A landscape with many valleys, sampled at points; each row gives a point and its height.
From any point a ball rolls to the lowest of the 2 points nearest to it. It stops when none of these is lower. Distance is the straight distance between rows; heights are no part of it.
(227): [ 13   1 -22 -28   2 -30 -16  -7  18  -3 -17  -3 -21   9 -15 -23 -25 -15
 -10   0]  h=40.2
(721): [-18  -2  15   5  22  26  11 -11   3  16  13  -2  -6   6  12  -4   7  -3
   0  -3]  h=34.3
(802): [-10  -1  16   1  27  34  -3   3   3  21   6   4  -2   1  11   6   8   8
  -5   0]  h=40.9
(308): [-28 -25 -17   3  -5   3  19 -32  10 -10  28 -11  -3  12  10   2   4  13
  15  23]  h=49.1
(472): [ -2  12  -3  -3   0 -34   4  -3  21  -6  -9  12  30 -10 -14 -24   8 -17
  -9   1]  h=1.4
(320): [ 13  11   9  18 -28  -7  -9  13 -17 -14  -9  -8   9 -11 -11   4  -4   7
  -2 -30]  h=45.4
(654): [-40 -18 -24   6  10  15  12  -8   1  -5   3   0  18  -3  -4  -8   5   7
 -10  -5]  h=17.7
(847): [ 17  -9 -32 -45 -20 -20 -21 -13  23   8  -4 -15 -28  22   3   1 -22 -21
  -5  10]  h=52.5
(881): [-12  -5   2   2   3   8  23 -35   0   1  27  -6  -1  16  17  -5   0  -7
  11  16]  h=47.6
(225): [ -6 -18  12   9   1   4 -23  24 -11  16 -10  15   3 -23 -11  47  30  27
  -1   2]  h=18.7
(832): [-35 -24 -24   6   3   7  17 -19  13 -13  18  -8  -7   5   1  -8  -6  11
  14  16]  h=38.7
(837): [ 22  -7 -27 -37 -34 -11 -23 -12  10  10  -1 -22 -25  19   2  12 -29 -22
  -3   8]  h=56.2
(51): [-19  -1 -21   5   4  18  19  -2   6 -11  15  -1   7  13   9 -24 -10   7
  10  -4]  h=52.3
(2): [-11  -7 -33  -8   9 -14  17  -6  -2   3 -10   5   5   1  -6 -46 -24 -23
 -15  11]  h=30.2
(887): [ -2  15 -13 -11  18  36   2  14   6   4   9   8  14   7  12  -5  -3  21
   2  -2]  h=30.4
(134): [-13 -19  10  20  -4   4 -16  21 -19   4  -9   5  -2 -19 -11  37  27  22
  -1 -14]  h=27.9
(72): [ -3  -2  -6  -4  -7  -8  22 -44 -11   3  22  -9   7   9  16 -10   2 -19
   9  28]  h=54.2
(626): [ 29   0  -7  -2 -18 -12  -7   6 -26   6 -22  -9 -22   9  -5  -2 -38 -16
 -13  -8]  h=60.7
(660): [ 31  -4   0  23   2 -33  -8  22 -38   1 -29  25  11  -2 -10   4   5 -22
   0   2]  h=65.1
(928): [-25 -11  -9   0  23  37   4 -16   2  11  13  -2   6   9  10   9   1  18
  -2   0]  h=46.8
(391): [ 21  14   2  12 -28 -18  -7   9 -18  -8 -16 -12  13  -8 -15  -7 -16  -4
  -6 -28]  h=41.8
(487): [  5  17  10   0 -11   1 -14  17  10 -22   0 -10  -5  -5 -10   7   5  21
   8 -29]  h=51.9
(56): [ -4  -2  26   7  15   4  -1  -1  10  -7   0  -4 -28  -2   0   3   6  -2
  10  -5]  h=17.9
(122): [-12  12 -14   1 -13  -6  16  18  18  -6   9  23  42  -1   2 -20  10   2
 -10  -2]  h=38.8
(265): [ 29  -4 -15 -11 -24  -7 -11   0 -18  10 -16 -14 -28  13   3   6 -41 -23
 -13   2]  h=59.4
(550): [ -5   4  -6  -6   4  15   0   4  11  27  11  25  43  -7   5  17  10  18
 -24   6]  h=62.2
(716): [  8   3  34   3  -5  -3  12 -16  -1   5  20 -10  -5   9  25  12  24  -7
  18  27]  h=65.5
(352): [-15  -6   5   5  14  27  13 -21   4   7  21  -3  -1  16  19   1   2   3
   6   4]  h=40.1
(272): [-27 -16 -11 -10  27  36  -5  -7  -3  20   7  -2  20  -4   3  16   6  22
 -12   1]  h=52.4
(113): [ 25  -1 -21 -23 -31  -8 -15 -10  -3   7  -7 -22 -29  16   2  11 -37 -20
  -5   3]  h=58.0
(196): [ -3 -13   5  29 -16  -1  -9  19 -29   7  -6  11  11 -16 -11  32  24  18
   1 -13]  h=32.8
(342): [-12  12 -15  -5  -2  -1  17  20  11 -15   5  11  19   2   1 -40  -8  -1
   4  -8]  h=47.0
(386): [ -8  17 -10  -4  -1   7  10  23  16 -10  10  16  27   2   4 -24   7   9
  -4 -11]  h=43.5
(397): [  8  -3  20  -3   5 -12   8 -32   2   4   6  -9 -25  -4  11   4   8 -30
   9  28]  h=47.5
(288): [ -9  -9  25   7  14   8 -13  19   2   7 -10   4 -10 -16  -8  21  25  13
  -4  -7]  h=16.5
(610): [ -9   0  22   7  23  13   7  -4  11   2   7   1 -18   4   8  -5   7  -6
   7  -2]  h=26.7
(290): [ 10  -8  37   6  -3 -13   8 -18  -7  -3  12 -11 -23  -4  12  22  26 -14
  22  30]  h=64.2
(811): [ -4  18  10  -4   2   0   0  15  21   7   6  16  28  -7   2  -2  22   8
 -11  -4]  h=65.7
(632): [-13   5 -19  -1  -1  13  19   9   8 -17  13   4   8  10   5 -38 -18   4
  13  -7]  h=49.8
(199): [  5 -11  11  20  -8   4  -3  -5 -19 -18   1 -11 -36  -2  -3  20  -8   4
  18 -11]  h=47.3
(715): [  9   5  31   5   6  10   3  -3  17  -4  19  -4 -23  15  18  11   8   8
  24   9]  h=53.3
(97): [ -3  16  13  -4   8   0 -10  13  21 -17   0   0  -7  -1  -4  -7   7  12
   7 -21]  h=56.0
(489): [ 11  12  12  14 -24   6  -9  18 -13 -20  -4 -12  -6  -3  -7   6  -5  14
   7 -34]  h=48.4
(223): [ 17  14  -4  -2 -19 -17 -10   0 -10 -14 -16 -20  -7  -4 -19 -11 -22   0
  -4 -28]  h=37.5
(6): [ 13  -5 -27 -39  -7 -26 -13  -9  25   4  -8  -6 -27  17  -7 -15 -29 -17
  -7   8]  h=46.5
(557): [ 17   0  17 -14  -1 -23   1 -32  -3   3   1 -16  -9  -4   8   9  11 -32
  11  43]  h=57.1
(757): [ 22   0 -14  -3 -18 -17 -18  -1 -13   6 -27 -19 -10   8 -14  -4 -33 -12
 -22 -13]  h=62.6
(597): [ -5  17  13  -1   7  -4  -6  15  21  -9  -2   6   8  -7  -6  -6  19   7
  -5 -16]  h=59.9
(347): [ -5 -10  25   2   9   7 -18  24   3  17  -9  11   2 -24  -6  31  30  18
  -5  -1]  h=2.2
(235): [ -7 -10  22  13   9   2 -10   7   1  -6  -8  -6 -27 -11  -9  14  14   7
   5 -13]  h=28.0
(534): [ 7 20  8 -7 21 29 -8 21 15  3  5  6  5  4 10 -1  3 20  5 -5]  h=35.6
(433): [ -6   5   9  -8  26  35  -5  10  -2  27   2   8  14  -6  10  13  11  17
 -11  -1]  h=46.3
(478): [ 11  -6   3  25 -10  -6   3  10 -43  -7 -16   1 -13  -6  -9   5  -9  -4
   0 -19]  h=40.6
(746): [  3   7   3 -17  21  32  -6   8  -7  31   1  15  27 -18   4  19   9  23
 -14   6]  h=51.2
(277): [ -6   4 -20 -14  10 -23   9   2   8  -3 -16   9  11   0  -7 -44 -13 -19
 -10   4]  h=21.4
(247): [ -5   8  -8   9  -9 -30  13  -5  31  -1   5  24  42  -8  -8 -17   9 -17
  -6   7]  h=18.8
(643): [-36 -17 -28  -4   8  21   7   3   7  -5   5   3  25  -7  -5   3   6  22
 -11   0]  h=7.7
(771): [ 22  -8  -2  30  -7 -23  -7  11 -45  10 -25  16  12  -8 -11   6   5 -24
  -7   1]  h=66.5
(598): [  0  10   8 -11   6 -19  -4  -4  14 -19 -10  -4 -17  -2 -11 -20  -7  -5
   6 -14]  h=27.1
(242): [-12   6 -11  11 -14 -14  18   1  27   2  10  27  48  -4   0 -12   7 -10
 -10   7]  h=30.1
(722): [-19  -7 -28   5   1  29   7   4  12 -12  16  -3   8  16   8 -10 -11  25
  13   5]  h=56.1
(592): [-40 -21 -30   6   1  12  15  -5   9 -13   4  -6   6  -5  -6 -16  -5   9
   2   5]  h=26.9
(59): [  7   1  -3 -15  -7 -14  16 -40 -19   6  12 -16  14   6  17 -11  13 -23
   3  38]  h=58.9
(556): [ -4  10   2  -9  12 -18   4  -2  15 -14  -9   3  -2  -5  -9 -29  -2 -10
   0 -13]  h=21.0
(295): [ -5  10  -1  -2  -2   6   7   8  19  19  12  25  44  -5   6   8  17   9
 -20   5]  h=67.5
(714): [-10   7 -28 -12  11  32   0  10   5   2   8   8  25  -2   4   5  -3  28
  -4   3]  h=25.2
(663): [  8  -1   5  32 -21  -3  -5  25 -32   1  -3  10  14 -10  -6  24  16   9
   1 -20]  h=36.0
(876): [ -2   6  -8 -15  11  25  -2  -1  -1  25   8  18  38 -16   0  26   6  27
 -24   9]  h=56.4
(789): [  8   8  26   4  18  18  -7   9  18  -1  12  -2 -25  12  13  12   4  16
  21   4]  h=47.1
(324): [  8   6  31   5   2   8  11 -11   7   7  23  -6 -11  19  27   9  13   5
  20  20]  h=59.5
(445): [  6  13  19  -2  22  26  -8  18  18   4   5   0 -11   9  12   6   6  18
  10  -1]  h=40.8
(882): [-23  -7 -32 -13   9  25   0   7   7   0   5   6  28  -8  -6  10   2  34
 -10   6]  h=18.0
(718): [  6  -9  20  14  -4  -3  -2 -13  -7 -16   6 -13 -38  -5  -2  22   0   0
  20   4]  h=51.4
(85): [ 31  -2   0  10  -8 -18  -5  20 -34   3 -28   5 -12   5  -6  -4 -23 -23
 -13  -4]  h=62.3
(594): [  6 -10  27  11  -9 -12   2 -19  -4  -9   9 -11 -35  -4   4  27  14  -9
  25  19]  h=57.5
(109): [ 14   1   8  30 -14  -4   0  20 -41  -8 -10  10   3  -8  -6   7   4  -2
   3 -22]  h=38.6
(156): [  7   4  -9 -20   4 -25 -11 -13  13 -11 -16  -7 -17   2 -16 -25 -21 -11
  -2  -7]  h=34.4
(574): [ 35  -5  -1  14   0 -31  -7  28 -35   3 -33  16  -8   4  -9   0 -10 -25
  -7   0]  h=63.6
(794): [ 13   2  15 -15   1 -18  13 -37 -14   9   6 -16   3   0  16  -5  16 -33
   6  41]  h=63.9
(826): [ -3   2  25   4  12   4  12 -21   5   5  10  -1 -20   1  13  -2   5 -20
  12  14]  h=36.9
(462): [  2  -8   9  22  -8  -2  -4   3 -26 -13 -10 -11 -22 -10 -12  15  -5   2
   4 -21]  h=43.7
(20): [ 16  -7 -17 -16 -14 -19 -22 -11  -1   5 -21 -22 -21  10 -14  -4 -31 -11
 -23  -5]  h=65.3
(141): [ -5  12  -4  -8   7 -23   8   2  16 -11  -9  10  16  -5  -8 -35   2 -11
  -8  -5]  h=13.3
(269): [  7  12   2  -7 -10 -15 -10  -9  -1 -19  -9 -16 -20  -2 -16 -10 -20   0
   6 -23]  h=33.4

Where does a ball stop that starts at each point below?
(324) => (643)
(59) => (56)
(550) => (56)
(272) => (56)
(308) => (643)
(462) => (347)
(794) => (56)
(757) => (472)
(660) => (472)

Two balls start at each pair of points below. Name the first point that both come to, or write none.
(811) and (386) => (472)
(51) and (928) => none
(320) and (771) => (598)
(716) and (594) => none
